Points on a hilly landscape, in no order, each with its height.
A ball rolls from a point to the lowest of its 2 nearest points, and stops where none of them is lower. Distance is the straight distance between rows; heights are no part of it.
k_52 h=237:  71 103 123  77 101  81  99  82  71 105 115  95 120 120 110 118 112  90 102  89  96  88  73  98  90 119 133  98  99  68  87 108  71 115  84  81  72 100  61  93  97  79  97  90 110  81  62 102  90 130 107  87 108  68  66  73 112  89
k_579 h=486:  92  99 119 114  87 111 135  82 120 105 115  90  86 105  88 103 126 101 104 109 117 100  91 105 100  99 128  98  95 108  82 100  84 104  80  57 101 111  81 125  72  88 102 135  90  81 113 128 103  94 112 103 114 120 112  82  65  72
k_850 h=681: 108  91  94  88  77 101 107 100  97  97 115 119  60 102  80  95 114  91  89 107  79 112  84  83 102  90 104 121  99 142  96  88 106 123 122 111 127 106 120 110 116 120  97  88  95  74 117  64  98  84 108  91 105 115  91  84 125 104
k_675 h=381: 134 134 104  97  76 106  96  97 107 103 120  98 106 119  92 113 115  89  95 118  84 100  85  85  97 100 110 108 111 105 102  93  96 115 109  92  96 114 104  99 101 116 103  93  68  88  86  88 108 121  92  98  95  74 102  78 105 106
k_814 h=54: 108  88 123  80  90  86  92  84  88 116  97 138  96  98  96 110  99  74 130  92  95 110  75  84 104 130 106 109 112 100 101 109  78  88  99 104  90 130  65 112 112 120  80  71  99 100  89  55 101 109 126  69  97  80  81  85 124  94
k_965 h=277:  72 117  92 124  98  85  97 104  90  89 107 104  89 129  92  97  92  76  89  75  96  74 105 104 106  95 106 111 103 108 112  83  89  93  84 107  98  97  99  96 112 107  96 103  99  94 107 109  92  81  94 104 106 116  82  90 110  97
k_516 h=713: 110 112 103  74  98 124 103  78  78 107 107  80 104 117 113 124  99 111  98  93 109  97  69 111  95  98 114  78  78  74  86 115  68 106 111  90  87 118  65 101  90  82  74 119  91  88  75  95 107  93  89 104 113  88  97  91  83 100
k_552 h=483: 109  91 120  94 113  93  95 107  76  98 121 108 113 111 101 106 111  99  81  78 107  81 117  71 105 106 100 117 131  79 106  93 103  63  86  80  97  92 105 114 116 109 144  87  92 118  94  97  93 110  84  83  99  82  85  90  96 116
k_617 h=183:  77 125  73 133 105 103  95 111  92  87  99  95 100  99 115  93  73  82  98  68  92  89 102 117 123  85  98 109 101  95 107 102 121 106 109 143  93  66  98  88 124 121  80  72 116 115  74  98 105  81  84 112  99 123  82 126 118  92
k_939 h=355: 110 102 102 133 110  99  91 139 118  99  90 101 115 101 107  90  90 139 106  76 130 100 119 108 115  86  88  96 130  96 110 101 120  78  87 106 118  84 122 112 116 127 121  78 112 155 126 112  95 103  92  97  90  99  87 122 112 111
k_131 h=202: 102 114  85 113  99  79  81 108  98  89  99  96 103 101  81  84  88  92  74  77 104  77 122  92 112  86  91  98  98 109 123  98 115  92 106 118 108  94 124  86 118 114 109 114  98 110 115 106  89  93  91 110  98 110  80 125 110 122
k_257 h=235:  72 106  82 114 118  94 106  99  84 103  98  87 114 109 108 123  91  96  90  76 110  94  98  95 107 106 122 100 102  63 116 135  74  97  95  96  75  83  64  90  99  82  91  90  98 114  67 122 103 110 107 115  89  95 102 121 106  91
k_703 h=420: 111 136  99 123  76 115  86 127 126 111  97  89 107 134  89  96 115 101 104 137  94 105  81  86 113 100 100  95 109 120 103  79 113 112  91 102 112 122 107  98 117 136 106 100  83  80  96 101 111 109 102 109 102 105  99  67 101  90
k_733 h=640: 112 125 107 125  98  85  94 106 148  97 124  85 105  93 112  97 101 101 108 100  92 123  89 120  93  93  90  77 105 117 119 109 103 138 106 113  91  77  93  65  88 127 110 116  95  87 114 117 101 126 107 104  91  97  87 105 106 105
k_698 h=397:  96 129  72 135  97 102 106 137 128 110  78  91 101 125  91  92  70 102 124 112  87 101 103  96 112 104  79 103 105 101 112  81 116  91  70 123 112 105 117  88 113 129  76  88  96 113  97 122 123 106  83 118  89 106 120 102  97  99
k_688 h=539:  90  64  98  76  96  70 112  99  85 104 107 132  63  92  93  87 107  81  82  95  98  97 111  92  89 109  99 120  93 118  83  74 106  98 106 100 112  89 118 116  68  57  95  91 116  71 114  94  80  66 100  90 130 114 113  97  99  93
k_390 h=148:  71 102  96  78 114  92 110  81  69 105 104 105 112 114  96 107  91  86  76  69  90  74  92  90  93 110 128 113  86  63 102 112  63 103  92  87  74  93  70 101  99  69  92 111 105  97  70 109 115 112  86 100 104  83  89  97 105  99
k_50 h=719: 110  98 106  69  93 116 100  68  94  89 115 112  95  87 112 109 100  97  89 113  89 117  94 112  78  78  95  90  81 132 100  89 105 122 140 118 114 103 106  92  97  72  92 112 107  74 105  75  96  80  96  92  98  88 104 100  97 106
k_334 h=304: 100 120 102 112 112  99 102  85 117  90  99 105 107 104 103 111  99  84 103  97 112 110  92  97 100 101 102  98  99  76 126 110  93 108 119 113  79  95  81  86 110  88  99 100  96 112  80 110 110 122 120  97  80  78  98 125 118  83
k_548 h=460:  91  75 103  55 101  94 112  97 105 110  86 145  74  70 108  96  83  92 101  91  78 113 103  94  82 126  86 103 112 104  95  90 106  88  90  93 100 114 107 121  83  85  81  94 102 108  94  63 113  81 101  71 106 100 133  89 113  88
k_240 h=242:  68  83 101  78 114 107 105  93  99  68 104 121  90  98 118  90  89  94  87  66  77 100 111 112 102  92  96 106 111  87  95  99 113 140  90 123  91  65 106  91 133 125 103  89 111 111  85 115  98 106 100  90  88  93  66 103 120  91
k_262 h=566: 106  76  83  97 106  76 109 114  98 125 107 102  79 106  78  90 140 122 115 104  78  95 108 107  90 106 101 109  92  80  54  99  90  91  85  76 101  86 113 117  78  98 121  98  99  74 116 113 106 107 105 104  94  91 106  92  67 107
k_255 h=161:  92  85  58  74 118  96 101 109  62 105  69 108  95  74 102 107  90  90  99  96  95  89  99  86  95  87 102 122  77  93  99  97  99  86 140 124 113  80 108  93  95  80  91  67 104 100  84  82 100  76  85 122 101  91 121 135 117 129
k_404 h=633:  97  85  80  98 113 109 115 113 111  95  86  78 104  83 100 116  83 118  93 102 100 111 112 121  95 107  85  99 104  60  88 128 104  89  86  86  88  89 123 113  72  75  92  89  98 124  90 116 115 104  76 114  94 110 155 115  84  92
k_491 h=495: 101 105  80 105  86  87 101 112 114 107  83 103  80 113  70  89  93  84  76 125  87  86 115  96 100  96  82 113  82 113 109  72 111  97  88  94 117 124 150 102  81  91  93 114  91  77 123 106 103  90  91 103 104 117 122  87  81 107
k_19 h=740: 125 119  88  90  91 110 100  76  88  99 121  86  89  87 102 113  98  91  93 108  80 104  87 107  94  86 110 109  89 104 104  94  98 103 127 106  99 117 106  96  74  71  77  96  89  79 104  90 113  87  96 116 100 114 131 112  90  88
k_680 h=580:  52  82 124 112  92  77 109  90 107  71 118 115  95 119  99  87  87  91  90  74  98  72 109 116 106 112 118  92 110 126 110  94  81 135  68  81  97  91 101  96 122 110 100 136 126  91 122 129  88 101 127  86 114 117  47  82 124  70
k_967 h=799:  94 117 125 126  92 118 110  95 104  92 122  89 114 125 122 115 115  96 115 109 110 111  82 105  86 111 100  83 114 110  98  96 100 118  92 100  93  97  78  76 106 110 111  99  91  92  84 121  96 104  92  89 112  85  79  80  94  97
k_827 h=527:  87  68  88  92  99  68 107 115 106 114  84 125  72 104  77  70 104  85  82  97  95  89 131  85  98 112  99 115  83  99  84  82 107  75  94  97 112 103 147 125  76  75 106  97 103  88 123 118  86  90 100  99 108 118 112  93  85 114
k_325 h=519:  86 119 102 118  80 109 119  89 106 100 110  73  90 124  87 114 109  86  73 110 110  79  84  97 105  90 127  92  97 110 105  94  87 114  87  76  96 116  87 103 103  89 101 130  88  77  97 116  97 100  98 107 123 105  98  71  86  89
k_384 h=317:  81  85  96  85 104 108  83 109  88 118  80 114 103 125  98 101  97 101 112 114  95  96  89  89  89 107 117  96  73  84  88 108  79 110  95 108 100  95  86  90 110  99  77 117 107 101  69  98 107 113  99  96 101  73  89  92 103 107
k_253 h=356: 107 101 101  99 111 120 110 104  82  82 111  82 102  82 117  92  88  93  75  83 104  95 127 116  98  99  76  98 112  93  87  92 116  65  79  95  96 106 112 130  84  82  97 100 101 110  91 100 104  71  67  95 115 123 131 102  68  91
k_195 h=251:  94  69  94  55 123  97  89  96  75  83 102  94 114  92 106  93 113 105  97 105 105  88 106  85  92  86 119 118  85  83  85 116  87 124 124 105 101  83  95  79 120 103 139 108  97  90  97 122  85 130 102 116  89  87  76 117 122 108
k_22 h=813:  95 130 126 144  98  87 117  98  87 106 120  85 116 116 136 119 113  87 136 122 132 112  84 115  91 114  76  70 123 128  89  81 100  88  79 105 104 106  57  74  76  89  96  89 116  93  82 109  98  95  87 100 111  87  94  70  82 107
k_271 h=773: 134 136 112 109  79 117 125  81 120  75 148  80  84  97 117 109 103  76  78  72  78  98  90 120  97  99 103  98 126 120  92  97  93 133  93  85  86  95  90 110  94 126 110 103  89  84 102 103 116 100  82  97 113 109  97  82  96  74
k_893 h=164:  87  63 131  81  95  84  84  81  90 110 117 133  95 107 116 107 119  85 134  94  90 109  83  85  99 124 116 113  97 102  94 103  79 122  98 103  88  93  82 104 119 123  90  67 111 105  88  87  95 118 152  78 102  51  56 104 135  99
k_156 h=412:  83  88 112  76 113  84 106  94 117  89  82 145 102  68 117 120  88  86 104 101  98 115  93  96 103 120  90 116 116  84 117  85 102  95  91 110  91  95  93  97  91  76  87  81 102 127  77  72 114 102  98  92  93  80 116  91 126  80
k_676 h=386: 124 119  85 134  96  96  89  98  78 102  95  77  98  94  74  89  83  88  94 106  93  57 112 101 130  92  92 107  97 127 120  74 108  58 116 101 112 127 132 107 111  92  85 104 105  96 124  80  89  72  90 102  96 125 114 115  92 110
k_693 h=159: 117 100  75 110 112 105 122 125  71 101  99  77 107  86 117 106 103 124 115  70 104  96 104 105 112  76 104 100 114  71  85 120  99  78 122 103  95  72 112  99 100 119 117  79 111 123  93  98  88  92  85 128  97 101 104 139 101 116
k_415 h=463: 121  90  91  86 102  98  82 109 109  93  87  92 101  78  73  77  87  97  73 119  92  91 129  82 109 101  90 106  97 115 112  81 130  84 109 100 110 132 150 116 104 100 103  98  78 103 123  96 108 105  91  97  95 119 124 119  90 105
k_388 h=451: 114  96  92  86 115  71  85  98 122  88  96  98  88  75  70  87 103  96  98  89  93 102 110 102 102  90 110 107 101 107  98 118  81 113 128 118  94  98 112  88  85 115 124 120  89  88 127 119 104 116 118 108  85 109  92 133 118 105
k_152 h=212: 113 118 110  99 100 166 110 105 116  86 109  71 103 101 124 113  87 135 102  97 106 127  90 122  89 104  82  73 104  94  85 102 109 112  85  96  99 104  86 114 108 123  86  98  91 128  81 106 127 104  89  80  97  92 121  97  79 101
k_441 h=424: 117  89  87  82 105 110  81  94  64 103  86  79 102  76  76  84  86  93  84  99  92  78 121  95 110  89 103  99  83 107 104  94 111  72 128 108 112 130 130 115 107  84  82  97 110  93 112  83  89  70  96 101 103 121 125 134  83 126
k_997 h=326: 129 122 115  78  83 119 100  84 112 104 113 113 103 108 111 117  89  92  90  98  86 104  81  76  93 117  84 105 112  81 116  94 109 114 109  97  90 103 108 104 109 120  93  88  75 120  72  89 123 134  87  80 102  41 105  95 105 108
k_177 h=306:  93  88  97  71 114 141 106 111  74  93  88  77  94  70 122 105  82 111  85  82  82 100 102 124  91 101  89  89 102  70  90 113 107  80  81 113  89 106  97 119  88  94  71  95  99 111  67  89 112  74  72 108 114 124 133  93  73  96
k_438 h=195:  85  80 104  70 111 129  96 102  88  77 102  96 124  96 120  75 108 113  82  95  99 109 110 101  89  83 101  99  93  89  85  94 114 146 111 111 101  73 100  75 129 116 127  96 110 102  97 113  87 104  88 110  90  93  63 107 105 106
k_796 h=323: 131 102  98  99 115 108  97  76  99  92 114  88  97  74  95 101  84 118 101  93  91 106 125 111  84  89  81  80  93 104 107 107 112 100 139 106 107 108 136 107  83  80  90 107 113 120 115 101 101  87 102  93  93 100 122 140  85 107
k_31 h=843:  84  86 131 112 114  86  88 109 129 103  79 132 128 100 127 107 100 126 140 117 133 130 109 101  93 112  71  80 108  97 104  88 117  81  74 118 113  74  93  84 111  98 115  80 121 149 101  83  88 115  98  91  95  71  87  89 107 119
k_819 h=429: 109 143  79 137  87  94 101 144 111 116 101  93  91 129 102  91 106 104 131 123  99  95  99  97 107  94  77  99 105 118  83  65 125  94  81 119 124  94 116  92 105 150  88  89 101  93  94 110 103 107  89 123 106  97  97  75  96 108
k_475 h=607: 105  94  77  91 106 110  94 118 102  95  77  86 114  90  86 102  92  97  91 116  94 107 108  85 105  96  94 117 102  74 107 113 106  95 105  98  96  99 114 103  94  98 107  88  86 123  81 104 116 109  92 110  78 103 130 113 101  99
k_858 h=340: 101 116  91 137  74  78 100  84  89 106  98 100  88 124  67 112  85  73 100 100 100  69  94  97 120 102 118 110  91 128 130  87  83  69 116  95  99 122  97 109 110  90  84 109  99  84 123  87 104  81 115  99 108 126  97 101 100 106
k_374 h=504:  80  64 109  72  83  90 119  97  94 118 108 143  62  89  99 106 104  86  95  94  88 120  94  91  82 112  89 118 100 122  83  93 108 102  87  93 122 115  95 119  79  75  84 102 119  74 105  67  94  68  98  75 132 109 104  65 113  96
k_189 h=442:  80  86 114 101 112  83  85 115 107  89  97 106 129 113 107  85  99 101  79  95 129  92 136  81 100 107  99 103 118  86 109  91 104  80  65  87 107  85 109  98 120  79 145 107 103 122 103 125  86 113  83  98  87  97  95  97  95 112
k_119 h=35:  99  76  65 100 118 101 117 128  76 111  73 107  91  76 106  99 111 110 119 102 109 103 106 100  96  84 106 114  89  72  95 103 112  93 115 108 109  59 124  97  87 111 102  63 105 110  90  92  93  96  79 136  92 101 114 128 108 116
k_135 h=441:  98  74 116  83  98 111  82  86  72 110  75 119 102  89  77  90  97  80 102  94 102 102  97  93 122 106 110 120 105 103 104 120  82  56 111  88  87 142  67 121 119 108 105 107  95  87 113  76 101  83 130  81  99 129 107 109 106  95
k_780 h=361:  99 117 111 115 107  97 100  92 119  97 102 129 105  86 114 128  82  88 128 100  98 120  82  99 119 104  97 112 123  84 113 107 112  88 108 115  78  85  83  87 108 103  86  61 110 128  74  79 117 118 109  88  81  75 100 111 120  72
k_857 h=786: 111 129 112 128  76 115 107 108 117  76 140  92  82 108 125  98 110  78 104 100  85 119  92 124  95 100  92  89 135 130  85  72 120 128  81 111  96  99  88  91 100 130 110  81  94  94  92 102 107  99  79 100 104 103  93  67  98  88
k_245 h=312:  79  74  85  78 119  99  90  94  69 110  95 104 108 105 104 104 104 107 113 100 111  87 113  97  92  88 111  91  77  84  91 116  80 102 119 112 112  82  89  76 111  93 105 113 118 103  91 104  85 103  95 118 106  85  79 120 106 124
k_222 h=399: 107  77  77 104 110  76  99 115 101 111  81  99  89 105  73 100  96 106 123  90  89  92 109 100 102  93 115 107  95  84  95 107  76  84 105  91  95  95 108 104  85 118 117 103 107 101 124 121 105  96 125 117  91 111  91 129  99 113
k_425 h=244: 136 111  90 124 106 101 117 123  88 108 115  77  92 108 112 112  97 137 115  92 104 102 108  92 102  89  71  88 116  90  88 102 108  80 101  98 113  90 124 101  82 115  99  93 106 136 108 103  92 104  83 106  94  74 121 126  87 113
k_80 h=606:  74  89 113 108  80  94  99  83 104  84 105 121  85 110  69  77  98  91  84  90  96  83  95  92 109 104 117 104  97 132 121 112  93 127  97  97 106 101  97 104 132 114 103 127 114  75 141 107  96 102 132  80 107 131  53  82 129  88
k_806 h=631:  85  91 103 108  95 103  79  62  84  87  90 118  94 100  74  84  91 103 100  76  94  85  92  94 111 109 102 115  76 131 125 132 104 114 125 116  99 115  87 110 130 114 112 122 109  94 146 104 102  99 145  73  92 108  83 106 131  85
k_449 h=402:  70  96 102 117 117 106  83 131 120  93  85 101 126 107 105  94  88 131  89  99 137 117 132 104 102 103  85  83 111  85 114 112 112 101  69 103 107  65 120 100 115  86 134  90 108 153 112 118  95 121  76 108  91 104 106 107 105 113
k_645 h=661:  94 100  97  89 119 100 114  90  92  99  84  75 124  73 116 120  82  92  73  94 121 101 104  95 100  99  96 102 103  59 119 110  99  66  90  95  85 107  87 104  70  58  76 105  96 116  78  93 109 104  72 116  98 102 146 112  86  94
k_851 h=526:  95  89  75  87  88 109  83 123 110  92  87  56 103 104  90  80 134 120  82 140  92  98 111 101  92  68 112  90  66 100  74 114  96 148 101  90 118  85 115  90  91  99 120 126  81  57 108 103  82 121  83 141  97 110  97  85  88 115
k_604 h=870: 101  79 125  73 128  75  80  85  90  94  79 124 120  77 112 112 110  97 111  96 128 110 103  85 107 103 102 105 129  81 112 107  95  66 118 111  87  94  70  97 107  84 132 100  98 114  92  74  78 106 111  90  80  76  89 116 117 107
k_634 h=496: 125 117  81 117 110  67  85 101  96  96 111  93  91  73  97  86 103  94 114  83  88  93  91 119 107  83 110 113 103 114 105 108 104  95 153 116  94  90  96  81  87 113 115  96 106  90 119  92  88  89 130 116  81 129  84 134 124  94
k_613 h=400:  94  76 105  83  88 107 104  94 111 121  75 112  91 102  73  87  98  87 109 128 103 114  94  99 111 107 112 119  91 105  92 100  94  69 104  76  91 136  84 116  85  91  94 115  96  78 110 103 110  81 132  92  99 131 131  96  81  88
k_694 h=656: 117  95 112  79  90 100  92  64  84  88 125 118  86  93  81  92 110  83  90  92  85 100  94  84 108  98 103 107 102 125 112 112  93 119 135  98 102 110  93 111 114 103 115 103  98  86 127  83  89  96 121  71 104  96  87 104 120 102
k_153 h=735: 124 112  97 101  93 111 106  80  86 124 116  56 115 118 104 130 124 128  97 118 120 101  87  97  93  89 108  84  77  89  88 122  66 109 108  80  95 103  75  94  74  70  89 135  81  82  93 108  92 108  95 127 111  85 115 109  79 112
k_971 h=249:  73 118  83  99  93 102 110 102  85  92 116 113  89 111 121 103  91  85  94  70  86  99 103 106  92  95 101 119 103  87  89  79 111 122  95 137  96  69  95  83 114 118  78  66 111 104  73  96 104  90  82  99 110  84  83  92 117  96
k_165 h=491: 120 101  93  96  99 100  81 101 129  87 101  70 104  85  90  84 113 109  84 115 101 112 110 112  93  80 106  91  87 108  93 123  86 127 116  93  99  98 107  94  81 101 125 125  78  71 114 124 100 104 106 124  83 122  99 111  97 103
k_127 h=700: 109  82 115  75  85 110  91  89 102  88 113 118  85  81  95  84 124 100  92 124  94 127 102 103  94  78 101 100  94 138  75  94 115 120 127 101 122 112 111 126  92  90 104  99  90  69 121  66  89  74 107  92 105 106 107  83 104 103
k_639 h=503: 108 117  71 133 110 102  95 128 132 115  63  90 113 108  96  79 111 119 132 155 112 116  95 111  99 115  74  93  89 108 105 107 110  99  93 107 107  99 123  86  87 101 103  88 103 112 110 116  95 110 108 118  82 117 116 100  82 101
k_664 h=553: 102  93  76  88  94  96  91 133  97 110  88  64 109 114  90  86 133 111  93 130  88 101  94  82 103  91 121 112  87  83  72 104  92 112  90  88  99  88 100  93  92 113 131 102  81  74  81 105  90 126  95 132  90 102 103  85  83 111
k_83 h=659: 109 116  97 133 107  82  75 109 134 105 105  87 127 108 114  82 125 121 122 137 112 140  95 104  90  96  86  78  91 122 109 106 120 126 124 118 110  89 104  54  93 103 127 113 102  96 112 115  80 117 118 119  87  97  91 109  98 113
k_484 h=246:  91  73  73  65 126 121  99 101  60  97  80  91  99  65 106  97  83  98  89  90  92  91 113 108  89  82 102 103  81  69  97 117 101  83 116 107  92  91 103 111  92  81  84  88 105 104  80  88  91  71  71 118 113 126 123 126  85 112
k_60 h=303: 125 116  87 134 111 110 109 136 117 113  91  76  97 105 104 113  71 147 120  88 111 103 110 113 123  87  87  81 115  90  97 117 114  87  86 101 106  84 117 110 101 125  87  79 113 150 108 124 104 112  87 113  88 108 115 134 102 109
k_998 h=250:  86  84 103  84 103  95  85 100 110 103  84 139  91 112 105 104  95  89 130 113  87 107  80  88  96 116 102 112  70 105 105 102  83 141  92 126 102  90  93  90 121 109  64  83 105 110  80  96 118 112 136  95  99  58  81 108 131  96
k_47 h=571: 109  84 119  74  79  93 123  50  84 126 103 124  84  91  93 122  97  85  94  96 114  79  92  72  91 108 112  93  93 115 115  91  86  80 112  81  90 123  89 110  79  76  88 128  96  77 122  78 100  91 108  69 130  87 105  86  92 102
k_264 h=271: 116 102 118 106 110 133 113  84 106  93 112  89 113  92 114 108  95 124 105  99 115 117 105 121  83  97  76  65  98 105 106 107 107 101 106  90 105 110 103 106  92  94  88 118 108 133 108 111 105  93  98  76 102  95 110 113  77 102
k_865 h=447: 130 131  92  99  87 141  63 113 113  97  93  88 106 106  96  79 112 110 106 141  79 119  76 101 110  86 106 107  93 119  93  91 133 115 121 117 108 121 108 102 127 128  95  88  80  82 100  81 113 105 106 105  86 111 106  87 103  91
k_611 h=549:  78 112 115 117  74  94 121  85  98  90 120  87  94 127  82 112  87  91  72  94 101  56  93  92 109 109 137  90  97 115 103 101  69 126  94  67 104 101  87  99 110 105 100 148 111  83 105 124  82 127 104 106 119  96  58  72 102  85
k_102 h=621:  79 119 114 130 108  96 111 107 143  78 100  98 115 107 106  86  91 100  92  90 113 114 104 115  93 114  92  80 115 110 128  94 111 134  88 112  98  89 110  72 103 114 113 108 104 114 113 131 108 107 108  90  88 111  82  99 117  88
k_602 h=345: 103  95 103 114 103 104  99 100  90 113 106 106  91 118  85 109  95 104 120  88 103  91  97 100 117 109 127 104 105  95  91 107  68  72  88  77  94 115  84 120  99 113 105 106  94  97 106 119 103  85 119  93 102 106 100 105  90  97
k_712 h=688: 106 104  95  67  96 110 104  82  75 118  74  72 116  91 123 123  88  99  75  78 117  89  87 109  95  91 110  91  88  62 114 117  78  70  97  93  87 127  68 101  93  68  69 126  89  90  67  93 103  83  89 117 112 120 121  96  80 106
k_929 h=529:  91  91  91 122 116 103  94 117 108 113  92 100 110 127 110  97 118 120 146 129 123 115 104 107  79 103  76  81  92 100  71  97 101  99  84  99 107  94 100  85  84  95 107 102 104 106 102 112  85 103 108 111  93  87  97  87  77 112
k_386 h=367: 135 104 125 107 112 105 102  70 106  78 112  89 117  59 102  93  80  96  76  76  91  90 128 114 110 100  79  84 109 116 122 102 125  86 119  89 104 121 146 125  96  79  91 109 117 122 123  99  92  88  94  75 109 128 122 133  91  87
k_249 h=448:  97  85 106  89  80  99 121  82 108 105 115 126  88  97  80 107 116  89 100 107  98 109  96  98  89  94 124 104  77 105  96 101  87 117  97  75  93 118 105 108  68  76  95 125  82  71 116 109 112  91 125  92 109 115 115  93  92  81
k_411 h=593:  89  52 104  74  97  72 108 101  97 124 109 127  72  95  83  97 130 107 107 101  69 105 100 102  93 118 120 121  92  97  61 103  87 101  78  64  85  99  95 125  85  85 103  95 106  72 101  97 111  94 119  85 115  92  98  74  96  92
k_760 h=105:  88 132  72 132 101 110  74 115  90  91  83  83 112  91  94  68  80 107  79  69  91  80  99 108 126  87 107 107  89 113 130  94 130  95 114 138 106  88 108  96 147 129  93  89 112 112 107  89 110  78  96 102  96 131  89 123 117 106
k_761 h=515: 112 103  96 121 103  81 129 106 119 101 117  72  96 100  85  99 129 106  95 116 113  95 109 106  84 114  91  97 103  98  81  91  98  99  66  60  94  99  97 108  63  84 123 121  82  83 114 131 103 111  92  95 106 101 123  73  62  94
k_926 h=829: 104 117 129 129  98  80 106 105 106 112  98 111 115 103 134 119  86 113 144 109 124 110 103 109  92 109  67  80 128  96  96  89 111  57  80 119 106  94  68  80  87  93  90  84 117 134  85  88  92 100  79 103 102  71  98  86  90 116
k_477 h=601:  56 103 124 126 101 104 105  93 118  90 109 114 113 123 124  85  95  89 106  80 103  90 105 110  98 110  97  81 111 126 118  82 102 130  66 111  92  99  90  86 132 109  99 108 126  94 109 131  89 102 107  79 105  99  53  81 116  90
k_353 h=757: 148 147 100 119  84 116 111  82 110  94 144  70  92  83 111 117 103  78  92 100  83 100  79 121 103  85 105 110 114 128 111  95 103 113 130  90  91 111  91 104  81  95  86 101  75  86 106  86 112  98  95 103  96 118 113 104  95  73
k_895 h=160:  72  96 117  89  79  90  93  98  76 116 100 136  92 126  88 106 107  81 117  81  92  85  74  91 103 123 124 115  99  96  89  93  86  94  72 101 103 109  77 103 122 119  76  72 112  99  72  72  99  98 113  82 114  81  73  75 111 111
k_745 h=525:  85  91 126  69  74  98 118  61  73 120  98 110  98 107  82 119  97  96  76  94 111  74  78  76  95 107 133  99  88  99 102 114  64  94  95  65  95 128  68 112 100  77  89 141  97  78  99  78  85 115 103  86 130  82  76  63 105  89
k_890 h=542: 117  97  89 117 102  81 115 103  88 114 122  91  79 112 100  99 130 122 130 118 102  93 103 106  81 100  70  94 100  92  68  87  95  87  83  92 122  89 107 103  63  82 109 101 107  85 113 111  88 100  87 108 104  79 116  80  53 107
k_393 h=856:  81  63 122  81 111  77  89  95  98  98  73 150 109  84 136 112 105 108 123  95 119 114 100  97  96 112  92  94 123  84 103  89  94  75  85 114 100  83  88  97 122  99 114  79 117 130  86  64  86  97 112  96  85  66  70 102 122 115
k_652 h=403: 112  97 127  88 111 119 101  97 101  78 103  89 127  54 108 101  73  83  66  95 109  92 124 110 110  96  83  97 119 101 117  92 132  52 101  88  93 122 128 118 102  60  93  98 100 126 104  77  99  93  75  87  97 116 127 111  90  85
k_288 h=354:  95 125  86 147 112 110  90 140 143 125  77  77 100 127 104  93  79 131 130  96 117 115 101 117 117 107  95  79 100 102 109 112 104  99  75 111 109  92  92  98 117 138  91  95 112 122 112 135 112 101 107 117  90 118  99 117 105 100
k_672 h=479:  89  75 130  73  87 108 104  65  65 103 104 122 104  94  95 100 104  87  71  82 115  93  90  88 118 105 115 110 112 105 102 123  85  81 100  77  94 130  58 118 118  89 103 113  85  75 108  73  87  92 113  71 117 119  80  74 106  87
k_105 h=474: 123 131  73 114 105 101  81 131 133 109  76  92 104  90  91  81 103 119 124 146  84 120  88 105 108  94  87 100  84 117 102  90 133 122 123 115 115  97 124  79 110 127  99  89  91  95 105  95 110 111 110 124  77 113 114 104 104  95
k_162 h=581: 101  91  89  81  99  80  87 129 123  97  70  95 109 109  74  87 120  98  79 136  95 104 111  70  97 109  94 117  98  91 114  95 105 106  90  95 102 104 124  89  99 108 126 110  71  92  92 113 113 117 101 115  89 100 115  91 100 105
k_289 h=266: 111 111 112  98  96 130 102 101 134  87 106 102 106 107 123 114  93 117 110 121  95 136  94 100  89 111  76  86 100  88  97  97 134 127  98 105  98  87  96  86 108 125  99  78  87 131  78  98 120 118  93  77  90  65 106  93  97  93

Where does a ball stop that starts at each point below?
k_688 | k_390
k_393 | k_680
k_827 | k_760
k_353 | k_680
k_819 | k_119
k_189 | k_119

Call two points neighbours if one is among the 2 nearest of the other. Go from one point of each pair to the other, from neighbour to neighbour, staying as low as possible. Name the highest point that can't be avoided.
k_814 / k_438 | k_384
k_119 / k_152 | k_652
k_760 / k_438 | k_971
